Points, in no order, along strands that fork, close into loops and pass close to each other.
In the rows, zero is written as 128.
Two points are linked if the straight distance between their rows is under 65.5. Some points are linked to none.
digod: 175  115  122  102  105  149  118  137  107  119  142  117  134  172  127  91  120  101  156  118  109  92  140  104  125
lutop: 98  133  106  151  164  111  128  120  135  134  104  124  94  88  154  168  160  153  120  105  143  159  94  159  128
mus: 97  130  121  128  133  148  136  135  117  123  118  128  176  176  133  117  112  118  113  137  126  109  139  95  100
gemaf: 173  152  111  113  129  117  109  122  148  83  104  136  102  111  128  135  146  123  95  131  119  124  116  126  145
vamip: 122  118  131  118  96  126  138  148  105  101  130  126  162  165  121  101  112  113  144  136  115  99  128  95  107
tola: 120  129  150  137  80  113  177  109  115  124  125  130  153  131  94  108  100  110  186  129  109  121  132  119  126
buze: 180  167  116  129  122  117  94  124  147  97  103  130  92  108  128  131  164  122  98  160  123  126  119  117  161
kofe: 172  166  119  137  120  114  67  124  125  122  110  139  91  111  139  135  165  113  97  172  110  125  127  124  156
zisur: 95  128  139  145  126  139  146  121  130  117  120  123  147  139  113  130  111  144  138  116  158  142  135  134  114
Mune: 179  156  132  141  133  135  74  128  130  133  130  131  90  105  138  130  166  128  107  192  120  131  137  111  162
nafe: 154  116  112  106  127  185  97  130  109  154  137  141  131  157  141  122  126  99  108  146  115  88  155  93  123
guzo: 93  138  109  147  145  133  146  154  136  126  150  130  91  100  160  151  132  164  134  128  153  151  114  161  110
pob: 118  131  140  156  157  126  85  94  126  194  106  112  137  91  139  135  175  137  114  158  137  144  126  128  173
lisi: 108  94  146  132  155  138  114  122  127  198  151  124  111  90  141  146  130  150  144  112  134  144  123  160  128
mefe: 124  133  147  117  127  95  113  129  114  112  113  138  126  120  128  129  107  116  93  93  97  137  84  150  136
gezut: 125  125  118  124  148  176  131  134  140  152  141  141  119  136  112  142  120  137  131  154  156  115  145  124  104
nukob: 85  136  118  175  97  127  171  137  136  113  134  130  116  123  120  147  119  149  161  113  173  153  120  147  120
zeza: 101  158  115  132  152  74  104  111  117  121  114  116  171  142  162  130  150  96  89  103  102  139  124  124  117
Pil: 102  109  135  139  172  126  100  108  118  179  137  131  109  80  155  154  146  143  119  112  133  149  106  153  122
dofig: 85  134  112  168  112  129  161  154  137  124  146  131  98  111  141  145  123  168  150  114  169  152  113  161  122
muv: 147  137  104  108  133  125  86  130  94  98  129  155  124  130  156  132  137  98  90  142  111  110  128  120  126
Div: 129  134  139  146  143  113  128  91  157  137  89  91  143  101  135  131  182  141  111  133  142  160  134  128  190
sef: 118  125  131  144  154  110  141  102  154  143  90  105  109  87  144  161  181  144  114  108  141  164  110  154  176
fuv: 127  135  113  133  152  119  139  124  163  119  116  117  86  87  145  161  171  153  117  144  150  155  119  151  154
Rop: 101  101  124  152  170  131  133  118  142  173  130  113  100  83  168  155  172  159  136  110  143  158  116  158  148
keb: 158  116  130  114  131  156  133  119  147  163  128  121  136  134  96  113  119  141  155  126  140  122  160  131  142
podam: 149  140  133  126  130  108  129  104  169  117  91  101  138  104  132  125  162  137  105  112  133  154  139  130  172
gomim: 126  138  119  130  136  174  157  130  135  136  108  120  151  167  100  118  116  123  131  136  153  103  153  102  104
zap: 142  120  139  115  121  129  126  127  123  123  133  126  147  148  116  95  110  122  136  109  121  117  141  121  127
Besuv: 94  120  111  160  154  128  146  137  142  142  126  123  96  92  166  157  162  165  136  96  153  164  103  161  140
napur: 95  123  133  125  127  95  117  151  97  107  143  117  176  170  155  125  127  107  110  122  97  117  126  92  109
ziv: 94  127  130  141  153  112  125  130  123  133  124  134  95  94  141  153  125  146  118  100  140  156  89  160  119
pili: 145  137  135  108  127  90  103  117  137  122  106  123  131  116  136  134  123  110  84  86  79  140  94  149  150
vam: 142  137  104  125  152  158  128  137  164  118  140  132  95  109  135  148  153  149  124  178  158  132  148  123  117
Gur: 80  129  127  144  115  147  155  133  112  107  123  140  151  151  112  133  104  131  131  152  152  117  122  113  92
ritu: 156  116  155  104  116  96  128  120  153  133  110  114  123  119  110  111  116  134  118  74  102  143  120  157  162
mupog: 178  125  124  109  124  173  136  123  139  162  129  121  134  156  95  101  116  120  165  128  128  103  159  115  133
Zok: 76  131  114  173  84  143  177  127  132  159  145  143  115  127  112  151  106  134  178  135  154  135  130  139  111
vuv: 132  108  126  133  136  136  156  152  154  170  160  114  88  96  154  132  135  173  155  133  132  147  141  179  136
tas: 111  140  129  122  135  74  123  148  113  86  135  110  165  163  155  127  140  102  101  103  91  124  119  100  116
kol: 142  108  141  112  135  154  111  118  130  175  144  136  129  130  108  123  107  133  143  127  127  125  150  137  134
nobi: 128  118  134  108  142  130  101  135  96  122  144  156  122  121  135  133  108  122  103  136  125  123  115  139  114
gis: 179  120  111  102  109  173  107  129  123  124  144  110  139  165  143  104  139  93  137  126  118  91  151  95  125
Rab: 160  116  145  115  114  144  137  123  117  170  141  128  131  137  88  98  93  118  184  124  104  120  145  125  149
kepe: 126  126  133  119  104  98  140  159  108  72  136  114  165  169  138  105  128  114  127  120  106  105  120  92  107
Zize: 131  106  143  108  114  128  106  146  81  110  146  159  126  135  132  123  105  117  118  138  112  106  112  123  117
tikit: 139  122  153  126  114  115  140  117  129  137  126  116  149  136  103  95  103  134  158  99  120  135  144  137  141
fodum: 160  118  114  111  117  170  91  119  133  151  144  119  144  155  142  111  136  91  117  127  110  101  162  92  136
Tebu: 87  146  151  145  129  98  144  124  124  104  130  111  183  163  150  121  121  130  119  105  113  127  135  108  113
sib: 128  141  106  112  142  98  88  129  93  96  106  157  127  129  149  136  132  101  81  130  108  123  99  134  119
lesu: 125  129  127  116  153  108  80  112  101  140  121  154  122  98  150  140  133  110  92  117  112  134  102  148  126
vod: 128  149  114  147  151  119  127  114  156  120  102  110  104  97  135  150  185  150  114  170  161  151  126  130  167
fuda: 105  150  113  127  155  75  112  129  122  111  134  106  177  165  161  139  151  94  100  111  100  131  139  101  112
gub: 122  109  121  134  140  156  147  143  154  186  158  120  100  110  134  140  129  166  157  139  143  140  149  161  125
Pupo: 133  143  131  145  147  125  114  99  154  141  99  102  129  104  130  134  177  146  115  166  152  150  135  116  180
giv: 139  131  146  118  133  95  123  109  151  127  93  113  134  109  129  132  125  130  96  74  98  152  101  152  156
Namaf: 126  114  142  125  96  125  146  131  107  125  149  147  115  124  90  117  98  122  169  144  123  114  122  135  120
Zuf: 158  142  115  111  127  108  95  119  133  102  114  137  122  120  138  124  145  103  89  116  107  128  123  124  149
Zuzad: 112  104  140  127  144  159  125  131  133  200  156  134  110  112  129  146  114  151  146  133  141  136  138  151  119
Rezif: 155  127  133  124  116  148  150  128  123  155  129  122  144  158  87  94  101  118  177  129  114  106  142  113  131
vagez: 116  135  113  122  141  173  130  129  131  146  112  129  161  169  128  118  125  109  107  139  137  97  156  93  109
Votob: 146  131  134  120  133  113  139  118  159  105  101  114  126  110  116  130  137  145  115  99  139  150  130  144  150
zeget: 143  127  140  112  104  107  140  146  121  72  120  141  115  134  111  114  107  121  112  111  114  117  99  132  125
nar: 155  122  112  108  130  158  87  132  105  115  141  152  129  138  146  124  128  108  103  148  115  101  140  103  123
gekob: 163  154  119  137  136  152  82  124  140  125  124  131  108  115  133  128  162  131  112  196  143  123  140  95  148
turar: 145  121  138  112  127  90  116  141  122  114  159  98  159  168  144  119  138  91  118  87  87  124  144  95  128
sog: 143  110  131  116  144  127  139  138  164  150  144  119  90  90  136  142  147  159  139  130  140  148  138  162  146
Terov: 171  131  118  104  118  117  113  135  124  83  124  130  125  136  133  110  130  106  103  109  113  115  122  119  135
mufeg: 144  130  155  124  94  106  157  117  122  126  131  119  153  144  95  88  104  118  181  108  98  123  139  120  137
gat: 109  146  114  122  140  82  109  127  104  100  105  133  153  136  155  129  128  103  83  108  102  133  105  130  118
gunaf: 91  129  122  179  85  122  179  122  137  132  134  131  123  122  103  142  110  138  183  114  157  157  130  142  130
dumi: 113  144  145  153  107  136  171  114  136  122  115  113  170  163  102  112  105  134  164  119  136  128  149  116  115
dut: 74  134  157  149  99  111  163  121  119  111  128  123  189  166  140  126  120  125  141  122  113  115  134  104  104
nazo: 138  131  135  123  100  108  153  141  129  72  128  135  103  125  95  116  107  132  136  122  138  123  107  137  119
zik: 118  131  109  136  135  144  149  160  151  130  163  134  87  110  143  136  120  161  139  152  151  137  137  158  100
goso: 99  119  124  136  110  158  160  143  108  124  130  149  130  153  97  130  101  123  140  165  146  96  124  109  91
vip: 108  126  139  123  137  120  128  137  124  115  137  138  100  104  125  141  112  142  119  118  144  146  106  153  116
dum: 96  120  123  125  124  126  130  156  105  119  131  119  181  183  147  123  123  109  114  136  106  103  129  76  97
kati: 141  131  131  107  124  104  123  135  131  88  116  139  107  122  120  135  110  124  94  108  113  132  91  144  131
Rike: 116  130  125  128  166  111  86  106  114  154  120  145  113  89  149  153  141  128  104  128  133  142  102  149  116
bol: 110  109  132  140  164  136  110  101  137  178  124  119  124  86  150  155  162  146  123  130  144  154  124  142  141
mab: 111  130  106  137  143  170  146  156  148  154  157  137  98  130  132  145  113  153  141  165  153  125  145  141  91
Ziz: 153  132  114  110  122  115  126  143  115  71  130  120  146  155  142  103  129  106  115  116  116  112  126  104  119
miges: 126  115  138  110  136  110  84  130  81  133  136  157  132  116  150  126  111  106  94  116  101  126  105  138  133
sopob: 93  125  119  152  92  145  175  127  119  163  144  144  112  126  93  145  95  118  173  159  134  117  133  128  107
pidoz: 151  132  111  117  143  148  124  146  143  103  154  146  89  118  128  138  128  141  125  166  150  124  136  130  100
baduz: 105  124  134  150  88  132  178  108  119  141  132  139  139  126  88  130  98  111  182  144  123  123  133  121  114
bizer: 86  128  142  145  96  132  167  129  117  103  114  130  171  158  117  120  110  124  138  143  135  108  128  103  91
luv: 112  125  137  131  111  115  152  146  127  98  151  140  87  111  106  131  104  140  141  131  142  133  108  149  109
Rizeg: 167  121  151  112  122  113  137  118  149  127  118  109  136  126  104  99  121  138  146  85  119  135  146  141  156
keba: 164  129  124  111  98  141  145  144  107  103  132  116  149  171  114  90  114  106  169  132  121  94  126  104  115
kemi: 148  105  149  109  116  143  115  120  118  175  142  134  143  142  105  100  97  118  154  114  104  117  151  125  140
dafez: 106  133  128  161  117  145  170  121  140  128  113  112  152  152  97  131  111  146  160  120  161  145  149  128  118
roku: 148  138  116  124  150  151  105  118  152  125  132  141  110  109  131  143  155  137  116  176  151  128  144  111  134
lavor: 133  101  138  112  89  131  122  147  85  113  140  147  143  151  122  106  106  111  142  146  111  94  122  108  115
gil: 127  109  154  119  132  118  122  122  132  157  134  124  114  104  113  128  115  149  139  97  134  150  124  163  143
guviv: 120  127  137  125  135  127  129  117  128  123  123  128  155  135  123  119  113  134  120  113  140  135  138  133  124
fes: 145  132  122  118  144  119  128  119  159  110  109  121  102  95  125  143  156  145  112  133  143  146  128  143  151
Nur: 124  126  122  128  130  173  143  138  120  145  128  142  132  158  98  125  106  124  133  153  148  99  141  112  102
led: 154  130  113  110  144  153  104  130  120  101  140  155  116  129  133  134  133  125  112  156  136  111  135  116  111

A fork is a point with three links, a tip a point with one. Leave the first point through the second and follow the links. Name the first fork or tip that comes.
giv / pili => Pil
vagez / mus => nar
vam / roku => vamip
zik / guzo => tikit
gunaf / nukob => Nur

A piece is two or more points that can be reached from each other along the links. Count, over all rows, the pieces, the separate loops (a circle has one, a figure eight two, a Y none), the forks (points with three links) and the tips (points with one).
pieces => 3
loops => 4
forks => 5
tips => 3
